The views of a scene show one set of named points, each view turned or mirrored, shifted and resized as a whole, with a little noise and some points left out.

Scene 1
View 1
<179>: [ -5  21  -5  30   5 -10   5  12  12  11  -2  -5  -9  18  29  15   1 -28
   6 -11 -32 -12 -19   9   0  15  25  -3  -6  27   4  17   6   4]
<269>: [  8  33  -7  35  -6 -12   0  15  15   8 -10   2 -10   5  14  10  18 -31
   7 -13 -24 -15  -8  11   4  12  21 -22   7  35   6  30   6   6]
<263>: [ -2 -26  34  11  61  61  -8 -20  24  12   2 -28 -13  26  10  18 -14 -10
  -6  -4  15   8 -24  -7 -35  31  15 -14 -62   0 -19 -11  31  -2]
<222>: [  5   5  19  38   8  21  10  -3   5 -12 -14   4  -5  -5  10   0  -8 -17
  -7 -31 -23 -15 -16  -2   2   9  19  -3  -6   7  -3  37  10  -5]
<106>: [ -3  13  -3  31   0   3   8   8  18   6   4  -1 -16  13  16   7  -6 -18
   6  -2 -20  -6 -19  16   0  13  24   7  -6  13  13  21  12  -4]
<224>: [  1  10  -8  19   4  13  -6   2  23  14  12 -10 -20  16   3   9   5  -6
   5  15  -4   5 -14  12  -3  18  23  -9 -19  16   9  11  20  -1]
<141>: [ -4  -3  -1  19   4  27   5  -8  10   0  10  -7 -16  10   6   3 -17   9
  -7  -4 -14   4 -14  -5   2  12  25   9 -24   4   3  21  14  -3]
<248>: [  1   3  23  33  21  14  -2  -1  26  12  -4  -6 -10   7  17  10 -10 -30
   9   6 -12   0 -22  21 -24   8   9  -6  -4  13   8   8  15   3]
<200>: [ 16   4  36  33  11  31 -13 -13  10 -11 -22   2  -2 -24  -8  -5  -2 -12
 -12 -14  -9  -3   0  -5 -15   3   8 -33  -3  15 -12  36  13   6]
<168>: [ -4  -8  34  15  17  36  -7 -25 -10  -8 -12  -2   2 -14   3   2 -20   7
 -25 -11 -17   0 -13 -20  -4  30  23  -9 -28  14 -30  24   3 -11]
<28>: [  0  23 -12  19  18  -7 -12   8  21  29   2 -19  -9  25  23  23  13 -33
  13   2 -12  -4 -10   5 -18  19  19 -33 -18  44  -3   1  11  18]
<4>: [-11  20   1  32 -37 -24   7  11   6   0   9  19 -13 -14  14  -3 -14  -5
   3  36 -43   0 -22  33  21  18  26  33  30  18  24  31  -4 -25]
<215>: [-14   4  28  19   9   2  -4 -10   3  10  -1   4  -6  -9  20   9 -20 -13
  -5  30 -26   6 -26  15  -5  35  24  10  -5  21  -5   8  -1 -22]
<172>: [  0   1  -8  24   4  11  -9  -7  16   5   7 -14 -11   6   6   5 -12  -3
   2  -1 -18   4  -1  -5 -12 -12  14 -18  -2  23   5  19  10  23]
<154>: [ -9 -20  26  23  25  17 -16 -17  19  11   4 -19  -3  -9  15   5 -38 -16
   6  17 -21  13  -9   4 -39 -21  -2 -14   5  18   3   3   8  29]
<260>: [  3  15   3  41  13  -4   3  12  29  11  -5  -7  -9  14  23  11   2 -40
  16 -10 -21 -10 -15  20 -15  -2  11 -13   4  22  16  15  13  16]
<47>: [  6  24 -21  48 -19 -23   6  20  24   6   1  -2 -11   2  21   3  -4 -31
  22 -13 -38 -13  -5  18  -4 -35   7  -8  38  29  32  34   7  32]
<93>: [-23  13 -36  20 -18 -22  18   9  -7  11  19  -9 -10  23  36  12 -27   2
   1 -12 -53  -8 -17 -11  22   7  38  28  -4  27   5  20  -7   9]
View 2
<168>: [-31   8   0  22   3   8   6 -25   2  -9 -14  12 -13  -9  30 -10  19   9
   4  -6  21  25 -18 -10  14   6  -5  -9   3  22 -14  11   9  -8]
<172>: [-29  -5  -4   0  -7  13  -5 -13  -3   9  10  16  -2  -1   8   6   2   7
   4   7  17   0  17  -4  -5  -1  -2  -2   2   5 -10   7  15 -21]
<154>: [-17   3 -16  14  -8  17 -13 -14 -14  17  -2   3   7  -7  15   0  -8   3
 -12 -14  13  11  24  -5  -6  -1  -2  -1  19   2 -28  12  11 -29]
<47>: [-24 -16   3  -6 -15   9  -2   3   8  13  21   6  22   8 -10   7  -5  11
  -9  29   0 -25  25  15 -22   0  -5   9   1 -17   3 -17  10 -15]
<248>: [-11 -12  -6  13  -7  22  -3  -7 -10   5   2   5   0  -9  13  -8  -7   2
   2  -8   5  11  13   5  -3   2   7  -9   6   1 -22   3  14 -13]
<224>: [-18  -9   2  -2  -6  19   2  -6  -4  -2  18  22 -10  -7   6   1  -3   1
  26  -2  16  13  15   2  -3   3  13 -12  -9   1  -4   7  17 -12]
<222>: [-28 -14   4  19  -5  14   7 -11   7  -8  -2   5  -2   2  18  -7  12  11
   0  12   3   4 -11   4   5   1  -4  -6  -1  10 -10  -8  11   2]
<263>: [-18 -22 -14  12   1  38 -13 -20 -23  -6  -2  17 -28 -13  34 -12   4  -1
  19 -27  17  26   5 -14  10  -8   9 -24  -1  30 -44  22  23 -12]
<260>: [-10 -25   0  -1  -3  17  -1  -3  -5   5   8   9   5  -7   1 -12  -8   6
   1  12  -2  -7  16  12 -14  -1   6  -4  -2  -6 -12 -10  12  -8]
<215>: [-10  19   7  18  -1   3  11  -9   0  -3   0   4  -1 -17  16  -6  -5  -1
   9 -15   7  25   0   9  -7  13  13 -11  -2  -2  -5   0   6  -9]
<269>: [-17 -18   9  -6   3   5   8  -7   8  -1   7  19   3  -6  -5 -15   2  11
   8  24   5  -5   3  11 -10   4   3   0 -10 -11   8 -13  12  -6]
<200>: [-26 -15 -11  20  -4  17   5 -18   4   4 -13  13   3   2   9 -17  14  17
   3  13  21  13  -5  -8  21  -1  -8   0  17   2 -11   4  14 -13]
<28>: [ -9 -21   2 -19  14   7  -7 -14  -9   4   6  29 -10 -20   1 -24  -5   3
  12   6  11   1  19   4 -19  -3  10  -4 -13  -4  -6   1  14 -17]
<141>: [-34   2   7   9  -9  18   2 -10   0  -6  14  12 -13  -2  20  12   8   2
  15  -3  15  10   2  -1   1   4   2 -13  -9  18 -10   6  14  -6]
View 3
<154>: [  6  -4 -46  -9  -3  -9 -21   2 -49 -20 -14  -9  13  12 -33  -4 -24 -31
  -1 -11  14  42  12  42  -2 -29 -14  -6  29  -8 -15  -2  38   2]
<47>: [-12   9   4  -4  61 -24 -55 -36 -15 -29 -13 -28  21  23   8 -10  14  29
  20  21 -15  21  12 -23  26  -7  -7 -34 -14 -21   1   9  14  10]
<28>: [-14   2 -20 -42  16  -1 -43 -21 -55 -17   7 -30 -11 -12  10  26 -23  29
   9  -2  -4  28 -16  25   9  32 -18  13  28   8   6   6 -30  16]
<224>: [  8 -30 -12 -23  13  -3  -7 -20 -20  -2  14 -22  -4  11 -18  44 -21   6
  -4 -12 -13  25  -8  25   6  30   8  -4  21   2  -4  12 -19  -7]
<215>: [-13  -9 -22 -30  -4  -1   6   2 -26  -1   2  10  -7  22  -7  36  -2 -28
  13   0 -32  22  -7  18  -7  16   2  33  43  17  11   9  26   5]
<93>: [ 42  14   2 -16 -13  12   6 -32 -15  -6   1 -10  18  32   9  12  23  49
  25  23 -57  -5 -21 -22 -31  36  -6 -10  -2 -17  -5   6  16  19]
<168>: [ 13  23 -28 -13  -2   9  38  33 -18  -1 -11  37 -22  42 -45  12 -47 -28
 -10 -13 -20  11 -20  30 -21  16   6  39  35   2   5  17 -13   1]
<141>: [ 35 -11  -8  -4  -2   5  19  -3 -10  -5   2  -3  -2  32 -35  26 -24   1
  -6  -9 -20  16 -17  16 -15  22  11  -1  14 -11  -7  12 -12 -11]
<222>: [  0  19   3   5  29  -7   5  15  -6 -22 -12  12 -14  34 -29   3 -17 -19
   5   1 -19  10 -17  -1  -7   5   8  21   7 -12  18  13 -23 -10]
<172>: [ 15   0 -26 -13  20  -5 -15 -12 -31 -10  -7 -11   3  22 -22   6 -31  14
  -5  -7   0  24   4  19   7   8  -6 -17  11 -13 -15  10  -1   5]
<4>: [-10 -32   7 -20  35 -12  13 -30  18  11   1   2  16  48   6  43  40  -1
  19  14 -68  17  14 -30  12  21  24  -7  15   6   4  15  56   1]
<106>: [  2 -16   6 -11  16  -5 -11 -15 -10 -12   2 -19  -2  18 -11  29   1  -1
  11   1 -29  18 -14   1   1  17   7   1  11  -6  11   7 -10 -10]
<260>: [-17  -6   1 -11  30 -12 -46 -18 -31 -30  -3 -28   1   2  -1  13   2  -3
  17   5  -9  27  -9   6   9  -1  -7   4   9  -4  16   4 -11  -5]
<269>: [-25  11   2 -24  51 -10 -31 -17 -18 -15  -4 -11  -9  20   7  16  -7  25
  12  10 -25  15  -7 -12  19  25  -1   8   9   2  18  18 -23  11]
<179>: [ -6   4   1 -20  14  -2 -23 -19 -26 -17   3 -17  -3  11   6  21   5  13
  22  11 -28  15 -21  -1  -3  22  -7  14   9  -2  18   7 -15   6]
<248>: [ -4 -14 -17  -7   8  -9 -22  -2 -31 -21   1 -19  -1   8 -27  17 -12 -31
   5  -8   0  32  -6  29  -2  -8  -2   9  27  -1  10   1   2 -12]
View 4
<28>: [ -5  14  14  -4  13   5 -16  -4  14  24   8 -17   5   2 -12 -25   5  -3
  13  -4   4 -18  23 -12  18  -4   1  -8  -8 -13  11 -17 -24  11]
<4>: [ -3 -12   6  -3   5  32   2  -2  -2  -9   6   6   3   5   6  27 -10  -7
  10  22  10   5  -4  25  12 -23 -19   3   9 -30  16  12   3  -1]
<93>: [-10  -7   6 -20   9  33  -5   4  -8   7  30  -5  -9   6  -3  19   8   2
  -7  18   7 -13   3   5  25  14 -10   4 -10  -4  23   2 -22 -22]
<263>: [  0  27  21 -26   6 -14   0  -1  25  23 -19 -41  28  27   1 -38  -5  12
   2 -21  -7 -10 -24 -50  -7  23  -2  -3  17   1   9  -6 -12   2]
<222>: [  0  -1   4  -9   5  -6  18   5  -7   0   5 -17  11  -8   0  -8   0  -5
   4   6  12   6  -9 -19  -5  -4   1  -1   8   7  19  -2  -3  -5]
<141>: [  2   3   4 -27   8   5   1   1   3  13  -1 -14  10   7  -1  -7  -2  -5
   3   9   1  -4 -17 -19   5  16 -10   2  12  -7  14   4  -9 -13]
<215>: [ -8   4  19  -9   0  17  -3   5  14  -2   1 -18  21  16   7   3  -3   7
   1  -4   7 -10  -8   0   4 -13 -12  -5  13 -17   5   4   3   4]
<168>: [ -4   1  10 -28  -3  -8   7  17   7   3   6 -26  33  -4   1 -14   9  -1
  -8  -5   8  -7 -22 -23  -8   7  -4  -8  20   7  -3   4   8 -11]
<200>: [ -1   2  -3 -15   8 -20  10   6  -2   8  -7 -15  30 -20   1 -19  -3 -14
  14   3  14  -3  -1 -24 -12 -11   2 -11  16   6   3   2   9   5]
<269>: [  1  -2   4   1  10   4   2  -4   0   7  15  -6  -1 -16  -9 -11   5 -13
  14   8  12  -1  19  -3  12 -16   2  -4  -4 -12  17 -13 -13   8]
<179>: [ -4   3  11  -2   8  14   2  -3   2   7  12 -14  -2   2  -4  -5   2   0
   7   5   9  -5  11  -7  12  -6  -1  -2  -5  -7  21 -12 -18   1]
<172>: [ -7   5  -3 -23  17   0 -11  -2  -4  23  -2  -7  12  -3   1  -8  -7  -9
  16  11   7 -15   7 -18   6   5  -5  -7   1  -1  10   4  -9  -2]
<47>: [-11  -5 -14  -1  29  13  -1  -9 -27  15   4   8 -11 -14   7  14 -17 -14
  30  28  18 -11  29  -2  11 -14   0  -3 -20   3  30   2 -17   4]
<224>: [  8   9   8 -19  11   7 -10  -8  15  22  -5 -11   6   9  -8 -14  -2  -8
  10   6  -6  -5  -6 -12  13  10 -12   1  11 -23  14  -3 -14  -3]
<154>: [-23  15   3 -19  18   1 -12   2  -2  20 -17 -18  28  13  20  -3 -20   5
  21   0  11 -29   4 -25  -6  -3  -3 -14   1   8   7  11   0   8]
<106>: [  2   3   8  -7  11  11   3  -6   2   8   2 -11   0   6  -1  -2  -6  -5
  11  10   4   0  -2  -7   8  -2  -6   3   3 -14  22  -2 -15  -2]
View 5
<172>: [ 20 -13   8  28  17   5 -10  20   2  -1   1   5  -6 -32  17  -5  -1   2
   3  -1 -26   0 -16   1  28   6   3   5   1   7  11   1  -7 -14]
<93>: [ 27  -5  10  -5  43  13 -21  -8 -40  18   3   5   7   4   8  17   3  16
  27 -12 -27   6 -14  39 -19 -42  47  16  29   0  25   6 -46 -10]
<263>: [ 35 -27 -46  31 -69 -20 -10 -12   0   3   9  23  20  -9  44 -22 -21 -53
 -23  16 -50 -49  -9 -11  31  31  14 -31 -26   9  -9 -23  20  39]
<47>: [-10   8  39  20  82  10   0  23 -26  -9   0   0 -22 -24  -5  16  19  16
  30  11  -1  28 -23   9  31  15  15  37  -4 -24   7 -15 -20 -37]
<28>: [ 17 -37  20  14  27 -13  -4  20 -35  14  17   3  19  -3 -11 -24  -4   2
 -23   0 -39 -20 -15  -8  37   8  18  13 -20  -7  -6 -46 -15  -5]
<154>: [ 19  -9  -4  37  19   5   8  19   7  14   6   7 -21 -50  27   6   6 -11
  -9  10 -20 -22 -13  12  51  49   7  -9  28   9  12  -5  26  21]
<200>: [ 24 -20  11  23  -8   2  26  -5  22 -14   7   9  -4 -11  16  24 -27 -20
  -1   5 -21  27  -7 -32  57  27 -24 -15 -11   4   5   9  19 -21]
<106>: [ 10  -7  13   3  17   1 -14 -17 -16   9   4   9   3   6   5   0   5 -16
  14   8 -12   4 -17   1   3   6  28  13  -9 -14   2  -8  -1 -17]
<215>: [ 26 -25  16 -10   7   8   4 -37  -5  42  12   8   3   9   1   9  -2 -16
 -12  -1 -10  -8 -10   5   9  19  29  -7  31  -1  11   0  33   6]
<168>: [ 51 -25 -15  10 -33   1  19 -30   8   2  12  10  11   8  36  34 -41 -21
   1  -5 -39  11  -1  -7  32  -5  -5 -34  15  18  21  18   3   7]
<224>: [ 15 -19  11  11  -2  -3 -27  -2  -3  14   0  10   8  -7   4 -25   5 -14
  -8  -2 -19 -10 -17 -10   2   4  19   7 -19   1  -5  -9   6 -16]
<4>: [  3  -3  48 -24  51  22 -14 -40   0  41  -2   3 -15  12 -16  16  22  -3
  20  -7  20  27 -17  12 -22   1  37  21  34 -14  16  23  25 -39]
<179>: [ 15 -16  17   0  29  -5  -2  -9 -36   8  11   7  10  11  -2   7   0  -3
   8   4 -20   4 -13   3  16   0  31  15  -5 -16   2 -25 -15 -11]
<248>: [ 11 -11  -4  22   8  -3   3  -7  -7   7   7  12  -7 -18  18   1   2 -25
  -1  18 -16 -14 -15   0  35  39  18   1  -3 -11   1 -16  20   7]
<260>: [ -2  -8  15  16  39  -6   3   4 -29  -2   7   6  -4  -7   3   2   8 -11
   9  18 -15   2 -18  -3  36  29  25  18 -17 -27  -4 -32  -2 -12]

Which points are out of place in each view (at most two, in the order of its rows)? Write none if all are in place.
view 1 -> <248>
view 2 -> <263>
view 3 -> <215>
view 4 -> <47>, <224>
view 5 -> <168>
